Each row is a point on a landscape with many valleys, with its height.
From any point a ball rolls to the lowest of the 2 points nearest to it. It stops when none of these is lower. Distance is the straight distance between rows; heights are no part of it.
<799> height 3.80: [104 192 108 133 119 197 135  67 106 133 154 132 111 137 128 142  72  57
 152 105 104 108 222 122 146 141 119 105 111  68 134 112 162  81  99 150
 104  94 149 161  83 102 171  65 129 144 107 190  67 133 153 126 146 134
  98 142 125 144  80  88 110 137 185 124 129  98]
<27> height 8.44: [156 164  83 112  94 164 121 162  88 112 123 144 165  98  77 167  98 198
  89 173 153  88 153 118  90 102 119 147 234 150 102 151 138 134 154  93
 117 171 108 141  87  90  94 174 105 171 139 114 190 125 113 110 108 141
 112 149 195 137 105 135 111 101 146 112 115 163]
<16> height 6.98: [ 90 133  52 108 172 157 117  97 160 174 150 151 151 138  74 130 107  82
 153 147 136 149 156 151  68 128  68  53 169  52 120 105 138 141  77 118
  93 143 128 237 127 117  50 125 124 141 144 160 178 153  82 115  82 126
 162 118 143 158 163 124 154 138 155 130 154 126]
<675> height 5.79: [ 99 104 124 127 158 129 104  67 142 156 156 120  85 179 144 113 144  88
 175 138 111 129 119  74 134 183 150 108  75  93 163 100  95  94 143 127
 115 137 124 146 113 179  68  64 114 112  84 158 146 123 143 181 136 109
 102 115 112 146 154 126 146 126 156 123  89 124]
<490> height 4.03: [151  74  85 145 142 144 165  87 198 123 133 125 115 129 105  90 131  77
 151 118 104 154 136 122  90 121  93  86 119 161  93 128 137 113 142  98
 116 181 130 170 106 147 123 106 162  62  97 153  92 109 122 142 120 191
 156 119  85 145 148 138 104 161 125 132 168 123]
<465> height 7.38: [204 101 138  96 161  68 119 171 141 136 109 159 114 171 185 148 209 114
 113 132 102 121  91 141 162 160 162 154 125 104 126 122 109 114 111 127
 204  69 133  53 180 139 173 102 130  94 139 134  95 140 130 133 133  69
 136  94  94 115 117 117 127 161 141 152 148 129]
<985> height 2.45: [115 146 202 118 141 119 140 173 124 111 112 148 126 119 145 135 139 181
 112 128 125  78 122 126 154 125 165 152 114 140 125 161  92 154 108 158
 144 120 141  98 172  95 186 122 144 106 124 109 152  87 139 141 107 108
 143 100 110 138 149 162 146 151 126 129 120 130]
<377> height 6.63: [ 46 121 103 128 166 137 122  84 147 159 140 132 158 138 100 121  86  61
 168 103 129 178 155 155  77 119  66  64 124  80 144 101 123 143  95 155
  90 122 141 214 131 126  89 127 144 149 149 145 125 147  83 122  99 135
 147 128 126 138 178 123 155 128 116 123 160 111]
<925> height 2.94: [ 66 187 149 118 126 185 123 136  93 130 114 132 130 152 133 163 108 124
  87 124 141 126 160 136 146 164 142 135  93  26 133  93 134 169  37 105
 121  93 155 196 146  96 126  96  98 181 153 158 165 142 141 109  50 113
 128 150 107 128  99  89 165 105 156 120 122  96]
<14> height 3.92: [ 65 151 188 151 139 139 111 131 130 118 134 117 132  88  96 117 106 146
 158 110 112  91 162 117 132 114 134 104 109 111 129 172  85 150 103 189
 100 133 136 143 133 100 185  98 144  95 113 131 158  85 114 138 109 150
 139 121 147 166 209 166 160 186 132 128 131 137]
<949> height 2.23: [206  77  42  75 155 103 145 106 139 162 138 170 138 155 148 140 181  91
 152 132 111 150  92 130  94 123 103 116 192 143 116  91 142  72 146 102
 177 104  89 102 115 150 108 118 115 115 111 146  75 165 109 145 177  89
 117 105 102 103 115 109 111 135 118 132 160 142]
<109> height 3.62: [155  85  86 147 122 157 166  93 170 104 121 116 142  92  94 118 113 121
 120 118 122 168 129 126  79  85  85  96 153 204  80 133 147 118 145  71
 114 201 124 168  79 127 106 140 160  98  94 122 108 101 121 126 121 204
 148 128 117 119 129 139  92 135 113 118 174 138]
<882> height 8.97: [171  91  67 144 141 104  76 120  99 117 143  86 136 110  82 126 142 149
 103 178 144 148 134 138  99 123  90 152 187 190  72 126 139 117 153  62
 160 129 102 117  62 163 107 136 111 107 111 161 165 114  72  73 147 161
 118 142 171 121 192 111 135 194 142 122 104 157]
<743> height 9.12: [187 135 101 166 129 115  92 155 135 105 136 122 124 107  76  84 133 151
  94 174 123 121 166 130 113 105 121 160 186 171  44 167 122 106 149 108
 164 124 109  92  80 150 168 112 111  71 107 164 163 113  84  79 150 153
 123 135 154 152 189 157 137 206 125 118 102 178]
<1056> height 9.26: [194 155  82 131 119 132 126 162 172 131 127 178 120 115  70  67 127 155
 131 163 103  97 166 117  92  94 129 147 205 145  69 166 127 112 163 163
 156 154  85  95  97 137 160 124 112  56 137 143 159 133 104 120 153 121
 130 112 156 163 169 201 123 156 124 137 118 191]
<209> height 7.60: [159 127 137  68 151  94 149 136 142 155 117 193 128 158 167 136 166 106
 151 122  98 101 114 135 137 142 146 138 137 111 147 125 106 114 119 171
 165  86 122  74 177 128 167 109 140 103 136 122 102 141 138 145 139  66
 133  83  90 114 112 152 122 124 132 137 137 136]
<1064> height 8.21: [145 171 103 105 111 152  89 179  73 118 118 120 154 121 104 168 126 202
  72 189 149  82 153 115 121 136 141 166 207 105 111 131 119 150 120  83
 132 124 108 134 106 102  92 146  70 171 152 140 213 126 117  99  95 104
 108 138 192 140 128 128 157 129 166 112  91 143]
<711> height 2.44: [177 126 141 166  82  77  88 121 116 140 157  84  70 125 145 108 112 138
 157 157 151 122 111 106 203 173 155 147  83 132 170 150 168 104 200 132
 126 148 116  71  91 163  94 141 113 127 128 100 125 135 151 122 187 122
  99 167 183 125  92  91  83 102 149 148  84 127]
<786> height 3.90: [140 107  70 132 124 135 110  88 131 138 138 103 112 129 124 157 128  89
 143 134 141 160 121 127 115 156 115  91 107 120 138 107 149 109 132  66
 123 153 149 167  82 141  80 104 137 145  96 153 114 125 128 132 141 159
 132 146 123 113  96  80  88 116 155 123 155 107]
<74> height 5.16: [ 92  97  90 127 155 138  85  66 120 170 168  99 100 141 116 157 152 109
 188 154 140 127  94  92 114 176 133  45  98  95 188  98  92 115 115 104
 114 152 145 186 115 157  27  71 115 136  64 157 172 114 116 185 126 126
 131  96 128 134 167 115 134 121 179 127 119 107]
<472> height 5.86: [ 49 139 104 149 146 163 108  94  79 106 138  70 163  90  91 170  84 102
 118  83 136 191 164 166  79  77  70  80 138 144 103  94 141 137  70 105
 118 107 154 179  82  95 146 129 149 149 117 158  90 120  86 101 137 197
 140 141 141 101 153  77 119 149 110  95 180  95]
<497> height 2.54: [107 116 172 132 128  80 124  96 135 137 136 116  95 117 173 124 130  66
 189  81 113 146 118 132 185 150 157 117  44 146 178 136 120  86 145 206
 131  91 148  59 161 137 186 105 171 110  96 127  51 134 135 143 194 120
 120 139 110 102 119 110  87 146 116 145 138 110]
<179> height 8.80: [166 118  88 150 134  93  72 154 114 124 137 105 136 126 109 112 127 114
  96 172 140 151 140 157 136 147 116 160 160 129  98 133 150 131 137  89
 143 105 125 123 101 133 114 152 113 126 156 150 156 135  93  69 131 127
 131 164 170 144 154 105 146 161 142 135 110 138]
<694> height 6.88: [144  74 133 139 163 100 113 120 141 129 120 106 101 169 172 134 177 100
 126 123 111 149 107 125 147 163 139 133  85 111 119 106 108 112 113  93
 164  77 130 112 129 161 143  77 129  89  96 173  97 118 123 140 136 119
 134 114  73 119 148  95 147 180 130 130 143 110]
<774> height 2.79: [229  73  52 120 125 106 155 110 176 151 143 153 105 181 155  79 171  92
 144 127 105 155 110 102 103 120 118 159 155 138  94  98 148  67 191  93
 169 138  72  76 113 186 122 119 108  90 122 138  88 176 147 134 175  96
  92 115 105 140 101 139 125 133 108 129 129 157]
<1061> height 5.12: [ 65 160 174  94 119 166 191 151  84 114  91 164 173  90 114 183 111 193
 110  91 131 103 125 127  92  53 118 112 165 156 125 124 106 151  81 147
 110 139 126 141 139  80 162 152 132 164 116 101 133 104 136 152  91 144
 130  94 116 102 114 155 131 103  94  93 161 136]
<932> height 4.83: [108 144 110 104 147 151 104 114  81 147 128 117 128 130 137 196 132 132
 147 137 138 107 129 111 123 163 149 107 134  81 161 102 111 114  88 117
 138  88 136 139 110 123 114  88 106 157  98 163 142 121 128 140 127 104
 117 117 131 107 128  93 132 127 171 114 138 111]
<253> height 5.58: [ 96 129 184 160 130  72  97 127 121 121 153  95 108 118 146  55 113 164
 153 139 133 116 114 113 179 132 145 152  66 138 169 162 132 141 191 213
 113 144 104  89 161 178 122 168 107 120 152  85 162 139 133 122 175  92
 117 142 176 140 174 166 142 114  95 149  52 116]
<599> height 2.35: [120  72 147 131 145  79 176 109 130 132 121 141 155 114 171 110 151 112
 157  86 112 164  77 139 122  82 128 137 119 197 148 108 119  97 155 190
 131  93 102  64 165 138 181 158 139 105 114  98  46 147 128 126 189 108
 128  97  97  94 139 145 128 125  52 134 144 136]
<627> height 3.21: [148 167 134 119 104 127  99 139 124 152 138 141 115 102 105 123 101 151
 169 146 141  62 145 101 142 155 157 117 138 104 167 168 125 138 157 172
 104 170 128 119 125 112 120 130 126 124 136 105 180 120 146 145 130 109
 134 128 184 166 127 163 104 109 170 140 100 145]
<188> height 3.33: [132 154 157 122 113 163 184 147 199 112  90 174 109 158 123  90 107  89
 113 104 104 106 177 147 137 111 131 146 112 112  91 139 145 133  94 132
 120 143 147 161 148 101 185 113 156  95 150 127  94 120 164 129  69 146
 157 127  68 148 101 149 132 133 133 138 163 124]
<132> height 3.25: [223  69  62 141 108  93 140 122 158 138 150 112 124 163 149  86 163 105
 118 139 135 185  76 117 111 115 102 175 152 157 110  94 166 109 211  69
 155 163  73  99 126 173  82 186 100 121 156  98 102 177 152 105 162 120
 107 144 126 130 102 131 127  96  92 138 123 139]
<68> height 7.95: [169 130 117 128 109 151 117 168 107 106 120 114 115 144 134 147 145 206
  79 187 146  73 118 101 133 157 160 170 161 130 117 128 130 140 146  57
 133 163 105 129 100 138  80 147  87 149 133 118 197 119 165 127  93 122
 111 135 149 137  97 135 131 104 159 121  92 126]
<741> height 5.01: [ 89 166 204 154 122 121  98 135 109 112 149  86  92 102 150  85 102 165
 148 141 134  85 154 102 213 140 162 151  60  97 151 178 117 137 135 209
 122 122 119 102 154 154 166 118 109 117 114 123 176 100 138 120 155 105
 111 156 172 148 159 137 156 143 130 132  59 125]
<649> height 5.03: [ 69 156 126 139 134 167 141  92  63 113 128  91 146 107 145 167  96 118
 121  96 134 150 168 131 131  96 109 140 122 115 126  95 149  97  97 133
 111  63 113 138  80 122 169 120 104 160 107 161  77 137 125  96 158 144
  91 154 130 100  99  78 135 123 113 100 123  96]
<764> height 6.26: [ 55 135  92 132 139 144 114  92 102 138 136  98 157 117 100 163  91  84
 147  90 146 195 137 157  94 126  91  53 119  93 147  85 144 146  82 123
 110 116 161 199 111 116  94 126 140 180 134 146 114 154  95 112 126 153
 144 137 127 100 135  81 127 116 120 102 174  92]
<550> height 8.64: [171 158 102 153  95 134 110 164 123 111 133 122 140 103  96 100  90 148
  83 168 138 125 168 136 128 110 122 176 192 147  84 152 162 121 170 106
 119 144 105 119  90 120 129 171 112 141 154 122 160 132 114  79 128 145
 115 180 186 147 118 125 129 129 133 136 101 155]
<753> height 3.86: [ 53 198 128 115 122 181 138 111  96 130 120 120 148 160 134 135  70 101
 100 116 132 142 185 146 132 124 104 137 115  40 122  90 155 148  79 125
  97  77 133 204 134 111 125 133  93 199 180 143 129 167 136  82  77 108
 104 165 127 128  86  91 171  86 127 110 119  92]
<420> height 5.92: [122 133 112  82 116 202 204 100 135 128  94 169 124 158 137 154 129 152
 126 116 109  88 141  85  84 105 120 121 150 126 109 112 131 100 131 100
  97 174 108 161  98 149 108 114 118 146  99 131 119 123 176 182  96 138
 103  99  82 123  71 138 114  78 131 110 141 141]
<597> height 3.03: [142 186 134 125  97 175 156 106 154 126 135 141  90 143 134 108  81  91
 154 126 108  87 208  98 169 146 149 143 105  78 121 146 167  81 140 151
 109 135 130 130  96 128 162  89 120 134  99 151  96 128 181 133 137 115
  88 156 119 153  51 108  97 111 170 136 103 122]
<859> height 2.62: [ 88 144 208 103 118 175 202 126 165 108  80 168 114 174 156 114 126 135
 101 103  97  93 148 128 141 106 145 170  91 115  94 121 123 138  79 136
 118 112 122 140 175 137 187 111 126 112 133 118  97 118 188 161  70 121
 125  94  33 127  97 138 153 123 112 129 134 122]
<1065> height 3.59: [119  91 142 112 152 118 170 156  68 103  97 130 184  99 158 193 172 190
  89 104 137 143  71 136  96  70 120 138 172 202 114  90 115 131 109 114
 154  82 115  85 144 109 154 159 118 156 110 105  89 121 124 122 141 127
 125  82 110  65 117 127 124 120  66 100 161 136]
<184> height 3.13: [158 103  98 157  97 135 139 124 125 101 117  96 141  86 110 147 114 137
 103 125 145 164 117 137 116 101 113 126 144 188 100 127 158 122 152  62
 118 166 135 141  87 122 116 156 145 140 113 113 111 110 127 102 141 191
 133 164 136 108  97 103  88 124 113 114 157 136]
<459> height 5.49: [127 135 118  92 130 179 155 121 115 140 107 143 114 145 142 188 149 159
 130 141 127  86 108  95 106 144 145  97 135 100 144 111 102 122 107  84
 124 152 137 153 119 144  78  96 117 159  89 139 153 112 152 181  99 127
 122  92  99 107  95 128 103  95 161 116 138 126]
<450> height 5.94: [104 103 184 177 139  83 108 153 111  90 148  75 143 127 148  66 126 178
  87 152 132 148 104 126 165 112 122 176  95 173 118 155 128 158 178 164
 109 125 105  89 156 172 125 189  96 131 157  92 162 132 111  91 149 112
 118 141 158 126 192 148 182 136  68 140  54 131]
<336> height 7.54: [216 124 104  75 138 105 137 185 146 148 135 201 140 195 137 108 184 164
  93 164 128 107  88 130 101 139 127 161 185 120 119 130 112 158 148 133
 173 147  89  86 176 127 109 169  90 101 187  89 164 171 166 137 106  40
 136  80 109 158 121 191 143  87 124 150  97 130]
<729> height 5.04: [130 152 118 174 146 141  82 127 157 117 157 117 114 114  87  95  96  65
 123 132 118 133 211 161 125 125 111 111 126  99  76 139 142 128  92 119
 127 108 155 162  88 104 177  84 151  69 132 189 118 111  94  81 119 162
 155 149 145 176 171 110 143 197 165 133 135 119]
<598> height 5.95: [147 135 125 175 131  98  46 136 137 147 170 100  97 111  95  86 105 122
 137 177 137 115 154 133 152 181 134 127 106  89 129 173 132 135 147 141
 114 139 146 140 100 148 103 112 124  98 145 152 193 114  90  95 134 143
 147 167 200 182 190 128 135 179 175 147  82 153]
<342> height 3.34: [144 115 126 127 116 117 144 100 145 143 130 135 106 116 155 144 128  84
 185  95 120 131 113 113 146 137 141  94  92 150 166 139 131  73 158 162
 118 128 139  83 126 130 146 100 168 122  81 130  60 125 143 162 187 141
 120 128 114 107  89 111  63 128 140 138 147 127]
<531> height 7.35: [212 108  97  86 168 101 136 177 163 141 118 196 130 190 138 107 199 128
  89 171 104 117  97 141 106 144 136 163 182 115  91 131 102 149 112 124
 191 102  98  99 170 129 142 134  99  72 170 139 158 156 135 128 101  61
 152  72  84 150 163 178 163 150 125 148 130 145]
<909> height 1.52: [ 84 108 184 114 153  68 144 104 114 134 125 140 130 121 183 121 156 112
 175  83 117 139  85 131 157 123 149 113  78 161 183 129  93 104 142 223
 131  95 125  61 186 141 175 129 155 117 112 103  74 133 133 156 174  93
 122  94  97  98 149 151 122 126  86 137 125 117]
<622> height 4.08: [118 122 144 129 132 117 115 115  83 134 131  95 112 105 156 176 137 145
 155 124 141 114 104 106 153 153 163 114  98 138 178 134 121 108 137 135
 131 107 134  90 122 145 127 101 126 145  81 135 110 102 136 150 167 127
 112 126 132  97 111 103  96 127 145 125 124 114]
<1016> height 4.13: [135 104 147 113 128 158 179 135 115 102  89 118 144 117 156 188 160 163
  94  94 128 125 105 122 112  95 135 128 135 164 107 107 126 114  97  82
 143 100 127 114 123 126 155 121 134 138  97 124  82 105 146 147 121 151
 123 106  74  87  87 101 107 120  97 112 176 127]
<850> height 6.46: [ 96 140 141 170 128  93  40 138 132 154 162  96 141  87  91 106  89 114
 137 155 152 146 142 168 136 161 113 106 117  94 157 160 126 161 129 156
 103 128 164 146 149 106 104 142 150 146 168 126 182 116  58  90 112 140
 156 168 207 168 191 118 147 155 154 155 112 136]
<289> height 2.17: [139 184 137 137  93 135 115 142 131 128 136 131  99 103 118 105  83 128
 159 143 127  80 185 112 174 143 161 154 119  98 132 169 153  99 149 180
 113 130 123 103 105 126 161 113 114 126 117 135 138 124 147 113 152 114
 108 167 178 151 100 125 107 137 160 140  92 130]
<221> height 7.72: [212 135 112  92 112 136 146 176 151 126 121 160 107 189 152 116 163 183
  88 173 127  70 121 103 132 149 151 180 172 107 114 135 131 131 157  88
 155 160  85  85 137 153 105 145  79 120 159 103 175 151 189 145  97  68
 107 112 120 156  75 157 128  82 148 138  82 133]
<979> height 5.44: [ 79 139 166  81 133 151 186  87 155 164 115 182 128 142 124 135 131 125
 190 100 102  90 116  91 116 126 129  87 117 128 159 135  89 125 119 191
  92 183 120 142 150 139 121 106 156 126 101 112 119 111 153 204 123 124
 127  66  90 127 131 186 128 106 136 134 137 139]
<654> height 4.14: [206 100 111 138 121  64  99 138 154 155 163 143 109 139 125  74 152 137
 151 150 132 118  92 117 132 146 139 130 135 158 141 156 138 131 209 160
 159 167  99  68 128 159 109 152 121  85 152  95 142 151 131 134 177 101
 131 115 157 146 146 178 107 113 122 147  89 132]
<18> height 1.77: [ 54 145 207 100 124 162 189 135 126 103  88 151 133 165 162 121 128 166
  93 109 123 109 112 128 129  99 138 168  86 120 133 113 102 171  80 150
 107 125 117 149 196 138 156 150 114 150 156  91 140 125 171 156  63  95
 122  91  55 118 115 156 176  91  90 121 120 110]
<106> height 1.04: [111 147 198 113 141 141 122 169 124 119 107 134 124  94 127 173 149 144
 128  93 122  99 133 148 146 130 171 114 103 141 136 168  91 155  62 147
 144 109 181 103 150  68 200  87 181 101  98 128 129  69 119 155 106 148
 158 109 112 134 148 127 123 165 151 132 170 133]
<894> height 3.22: [186  67  84 135 114  78 149 116 157 139 138 123 142 118 145 108 152  94
 140 111 133 184  64 140 116 109 105 126 135 179 141 103 153 114 186 106
 147 147 101 105 149 136 105 184 142 125 140  93  70 168 130 114 167 140
 127 136 116 101 102 132 101  98  83 132 159 138]
<697> height 2.43: [115  87  83 106 177 102 130 109 117 147 138 152 168 150 131 105 157 123
 146 144 122 147  88 118  65 112  91 127 165 141 139 110 103 139 148 151
 134 130  77 146 133 155  76 155 103 128 148 126 155 155 108 144 129  97
 129  96 125 128 182 168 178 114  98 122 115 125]
<510> height 6.24: [122  91  97 135 157 105 119  70 138 149 154 124  94 141 139 114 136  83
 187 117 106 142 139 100 107 152 122 114 109 134 141 115 108  75 150 155
 129 117 112 115  92 174 120  73 120  86  78 181 103 130 108 157 182 121
 113 112 119 131 168 131 129 171 134 124 106 128]
<879> height 5.02: [175 119 118 156  74 122 127 163 188 107 118 121 101 116 115 131 132 116
 102 118 144 156 106 152 154 160 144 118 106 136 122 139 163 165 135  56
 127 172 193 155 136  95 102 143 186 140 157 100 120 121 142 120 105 179
 164 168 131 130  65 102  85 116 142 140 173 130]
<80> height 6.25: [113 136 137  82 131 188 192  80 176 143 114 189 104 208 147 116 126 106
 139 119  92 106 137  87 109 137 130 117 104  94 125 105 121 103 118 110
  99 168 116 176 130 156  91  91 127 140 112 133 127 129 184 188  86 111
 105  96  58 144  84 148 138  99 143 119 138 135]
<559> height 6.57: [125  70 128 139 158 101 121  69 120 148 143  88  97 148 172 152 159  82
 166 105 113 158 110 105 135 154 143 107  70 140 152 101 106  75 132 122
 146  85 133  93 106 185 130  76 131  95  51 177  58 118 117 161 187 128
 101 119  90 102 150  85 104 168 135 133 127 110]
<146> height 3.85: [157 120  99 134 121 153 156 122 187 107 120 151 122 131 110 104 115  69
 120 118 110 142 170 156 107 112 106 120 136 124  80 125 157 117 117  95
 128 132 138 166 105 106 162 110 155  91 131 155  75 128 138 117 103 163
 154 136  89 144 100 121 115 143 136 127 173 124]
<88> height 5.99: [ 82 165 165  67 139 191 184  69 130 168 108 193 122 165 139 167 128 109
 172 106  96  79 145  90 119 135 143  94 105  82 143 115  90  97  86 155
 106 136 131 134 137 138 126  65 143 150  78 147 114 112 173 208 120 112
 102  79  71 112 115 134 125 116 173 129 133 142]
<730> height 6.21: [117 148 171 154 105 109 127 174 119  89 130 101 151 120 135  91 107 178
  77 155 139 128 129 147 159 105 127 187 135 163 116 151 139 154 160 143
 113 130 110 105 163 127 128 202 113 157 176  81 156 139 122  92 124 114
 115 159 161 130 127 138 156 108  91 141  77 127]
<633> height 4.51: [178 119  90 135  94 121 121 129 173 137 127 127  93 125 130 157 120  82
 143 129 149 146 113 136 159 182 143  88  96 108 162 127 156 125 141  78
 128 163 183 150 116 118  87 107 170 144 121 121 112 127 152 145 132 158
 156 155 119 124  54  82  56 110 166 135 172 120]
<139> height 7.46: [163 117 137 153 118  52  43 187 126 115 132 112 155 112 108 110 151 110
  89 151 146 189 112 198 168 141 127 155 135 160 116 156 133 157 127 134
 166  85 164  74 156  86 162 157 164 121 179 121 126 139  52  74 138 139
 163 166 171 126 167 103 145 183 117 150 137 142]
<4> height 7.13: [184  74 108 104 177  91 127 142 169 141 118 159 112 189 156 114 200  96
 111 138 103 139  92 139 121 157 129 133 126 110 106 106 105 124 109  92
 172  93 114 115 158 150 127 100 117  85 132 156 130 140 130 140 104  87
 149  89  62 135 147 140 166 172 128 138 156 127]
<1058> height 5.51: [154 135 134 144  58 129 138 194 144  92 101 119 118 101 117 153 127 171
  77 112 166 148  96 143 147 146 141 126 129 160 134 143 145 191 135  58
 134 193 196 145 158  83  80 178 170 177 163  65 146 139 149 136  97 160
 159 150 138 100  56 122  72  77 117 120 150 139]
<161> height 2.66: [129 143 200 155 114 129  82 168 105 107 137  88 113  81 121 163 143 176
 102 135 142 111 113 133 174 152 180 133  88 153 141 185 112 157 100 117
 149 125 180  91 133  80 177  98 163 117  95 123 155  60 124 137 131 169
 140 149 154 134 140  98 108 170 152 133 128 139]
<328> height 1.51: [173 116 111 152  80  73  86 137 106 137 149  92 115  95 123 135 120 114
 137 151 158 149 100 140 171 157 137 134 119 148 157 138 169 127 178 110
 128 132 139  92 104 122  94 172 131 154 159 100 120 139 124  93 174 137
 126 171 189 111  92  89  79 105 139 141 127 126]
<952> height 1.58: [141  78  71  82 166  98 159  88 137 162 136 169 157 165 153 108 172  82
 161 114 101 168  72 121  82 109 101 126 162 151 140  86 119  90 155 148
 151 110  75 116 142 155  98 142 121 120 124 129  84 177 120 158 167  91
 111  87  92 106 135 148 147 113  80 126 141 139]
<611> height 5.46: [ 68 149 154 157 130 160 120 128  87  87 115  84 161  94 106 136 100 112
  90  86 129 174 168 167 131  64 100 140 129 148  90 112 152 133  89 123
 122  71 141 140 105  80 186 139 140 139 131 137  75 124 102  75 141 181
 123 169 132 115 124  77 147 137  93 110 146 102]
<260> height 4.66: [157  80 111 146 153  83  79 118 121 148 153  99 101 146 130 102 161 151
 158 169 139 113  84  96 126 167 144 127 116 141 152 136 110 123 181 123
 138 147 102 105 110 182  67 119 102 100 116 130 173 132 122 141 156 115
 121 106 158 140 171 150 139 129 142 138  80 124]
<128> height 7.20: [124 130 150 176 113  72  75 164 152 108 127  95 142 113 125  72 108  87
  98 125 140 195 125 200 173 133 123 160  93 128 121 151 150 167 137 141
 122  97 169 115 165 107 135 169 175 138 196 107 120 141  78  70 116 149
 156 192 165 127 148 105 145 137 107 166 123 128]
<115> height 3.91: [ 41 147 179 115 144 143 124 158  67 119 105 116 176 112 119 172 124 203
  91 127 141 108 116 132 110  99 127 130 139 121 133 122  78 182  78 146
 123 110 132 153 167  89 134 143 113 175 151 115 190 114 103 125  79 119
 133 113 136 122 179 146 186 138 106 103 124 120]
<394> height 9.37: [172 150  99 123 117 146 159 144 156 126 130 169 126 138 112  68 120 153
 129 148 112  95 159 102  98 103 137 174 182 139  96 141 141 106 164 154
 125 151  73 111 105 150 140 146  91  98 149 123 150 147 142 121 130 101
 113 122 140 157 122 177 139 104 113 134  92 156]
<309> height 4.49: [ 85 175 136 169 137 201 120  90 109 114 154 102 116 111 101 126  71  86
 142 105 106 113 214 131 121 104 100 107 117  90 107 129 143 122  79 141
  98 110 146 184  68  99 191  76 136 101 104 190  98 101 119 106 129 174
 117 139 128 163 144 108 144 164 164 115 137  99]
<345> height 3.66: [216  87 130 148  96  74 146 147 153 133 138 136 130 121 145 109 154 150
 129 121 135 132  67 127 143 105 135 138 137 200 139 130 150 124 206 129
 147 171 116  62 159 134 132 191 144 102 148  67  87 148 157 130 179 117
 141 116 129 119 105 156  92  93  92 146 128 134]
<347> height 4.63: [102 157 154  82 120 198 205 139  96 113  75 171 154 115 135 205 128 176
  98  91 123  87 143 124  91  61 119 126 167 151 100 117 133 112  71 109
 127 113 134 134 111 102 179 116 128 151  86 126  94  99 161 150  99 142
 127  88  89  92  74 112 109 108 115  99 174 145]
<261> height 1.61: [ 53 164 183  99 131 179 158 143 108 121  95 145 124 182 153 151 133 156
  76 113 133 119 124 136 131 143 147 149  73  62 137  88 105 187  42 111
 127  99 147 175 186 118 132 114 105 172 159 125 160 132 156 139  40 108
 132 118  60 117 114 119 172  94 129 118 130  94]
<584> height 5.47: [162 124 101 164 143  93  89 132 179 142 145 126 100 124 103  67 114  66
 153 146 117 144 164 154 133 155 128 123 115 108 107 153 141 119 136 141
 131 121 143 136 109 141 141 102 140  62 138 164 136 124  95  93 130 142
 160 155 139 166 174 141 130 182 148 143 123 131]
<761> height 6.89: [ 94 131 138 173 116  87  85 119 143 133 143 101 137  92 121  86  79  85
 153 120 151 169 125 165 149 140 120 116  86 126 171 157 147 152 163 159
  86 146 150 147 152 124  98 169 164 143 171  92 126 128  93 100 135 154
 152 182 181 138 144 133 120 109 118 149 121 122]
<704> height 6.34: [ 61 149 179 159  96 139 146 161 113  73 111  91 157  99 131 122  90 172
  78 111 150 165 119 153 153  87 119 158 114 165 134 133 141 181 131 133
  90 135 150 153 168 101 121 199 137 181 177  68 133 127 119 104 105 149
 128 171 146 103 108 133 134  81  70 117 110 123]
<1042> height 4.50: [ 67 169  95  94 144 169 141  74  68 138 123 125 167 159 142 149 104  89
 110 113 123 136 177 136 112 116  98 147 148  64 123  68 147 105  80 129
 120  38 109 172  96 125 135 114  73 184 146 172  92 176 123  98 121  96
  86 147 118 113  94  79 174 115 123 106 123  95]
<712> height 4.75: [ 85 137 164 119 148 138 139 107 133 145 131 138 125  94  89 134 130 150
 193 110 114  76 119  89 110 123 124  75 127 127 164 162  79 135 126 184
 102 170 129 147 132 130 143 101 149  99  95 131 155  86 125 181 127 148
 143  94 138 153 189 185 131 158 144 128 145 138]
<870> height 4.78: [ 73 168 171 111 125 172 147 148  55 122 110 127 153  90 119 180 107 222
 129 127 147  68 130  93 117 103 142 126 164 124 149 139 105 150 115 153
 108 133 111 130 134 100 132 144  99 180 119 105 174 103 134 149 106 123
 100 116 162 126 136 154 141  97 128 107 114 132]
<885> height 4.18: [129 148 172 138 122  98  59 140 107 145 150 107 106 109 131 124 129 170
 151 159 148  69 119 105 187 190 173 130  90  87 181 170 103 154 139 170
 134 135 142 106 148 129 109 113 109 128 135 120 195 113 140 129 135  98
 132 134 188 160 159 143 131 134 170 144  75 127]
<272> height 5.96: [101 151 160 140  73 140 151 200 145  82  94 123 158 109 112 125 112 169
  53  90 159 174 118 177 130 110 124 139 141 157 114 132 124 212 109  94
 123 162 196 158 186  71 105 196 170 184 191  63 152 146 128 123  65 163
 160 153 126 102  87 131 125  81  80 119 146 137]
<72> height 3.00: [ 65 138 177 133 145 134 134 138 128 117 117 130 155 114 121 122 109 138
 116 108 120 120 130 138 122 116 129 127 119 128 130 140  98 168 100 159
 102 126 138 150 162 107 153 141 133 128 144 112 148 111 121 126  84 133
 144 127 115 136 167 157 164 134 113 120 132 127]
<335> height 2.42: [153 117  93 143  80  97 123 144 109 114 119 104 148  80 124 155 112 123
 116 117 169 176  90 149 141 121 108 129 149 170 143 115 175 134 158  93
 129 136 150 122 112 105 103 182 144 176 152  91  90 158 121  95 166 159
 129 175 172  85  72  93  73  88 104 119 162 129]
<990> height 4.46: [120 100  34 108 153 152 113  72 125 149 151 108 114 142 106 164 139  97
 168 150 147 167 123 118  89 150  97  50 139 100 138  83 135 109 105  64
 119 157 139 207  85 151  19  98 119 151  76 166 149 132 111 152 123 134
 138 117 122 111 128  87 120 123 162 119 155 104]
<204> height 3.01: [115 102 154 130 146 108 163 136  98 120 121 133 157  90 144 148 146 168
 139 106 129 123  93 118 109  81 129 128 145 196 139 123 117 122 142 167
 133 115 104  83 143 118 165 162 130 120 114 106 101 119 120 138 152 122
 128  97 130  99 136 155 123 112  83 115 131 130]

Call two points neighbours if one is among the 2 nearest of the other. Go from one point of each pair to the other, from neighbour to neighbour, staying as low as possible. Name the highest point that can't be avoided.
<72> / <909> => <1061>
<328> / <261> => <490>
<786> / <952> => <675>
<894> / <952> => <132>

Where does a ball stop that starts at each point below?
<128> => <289>
<694> => <786>
<377> => <261>
<730> => <289>
<394> => <786>
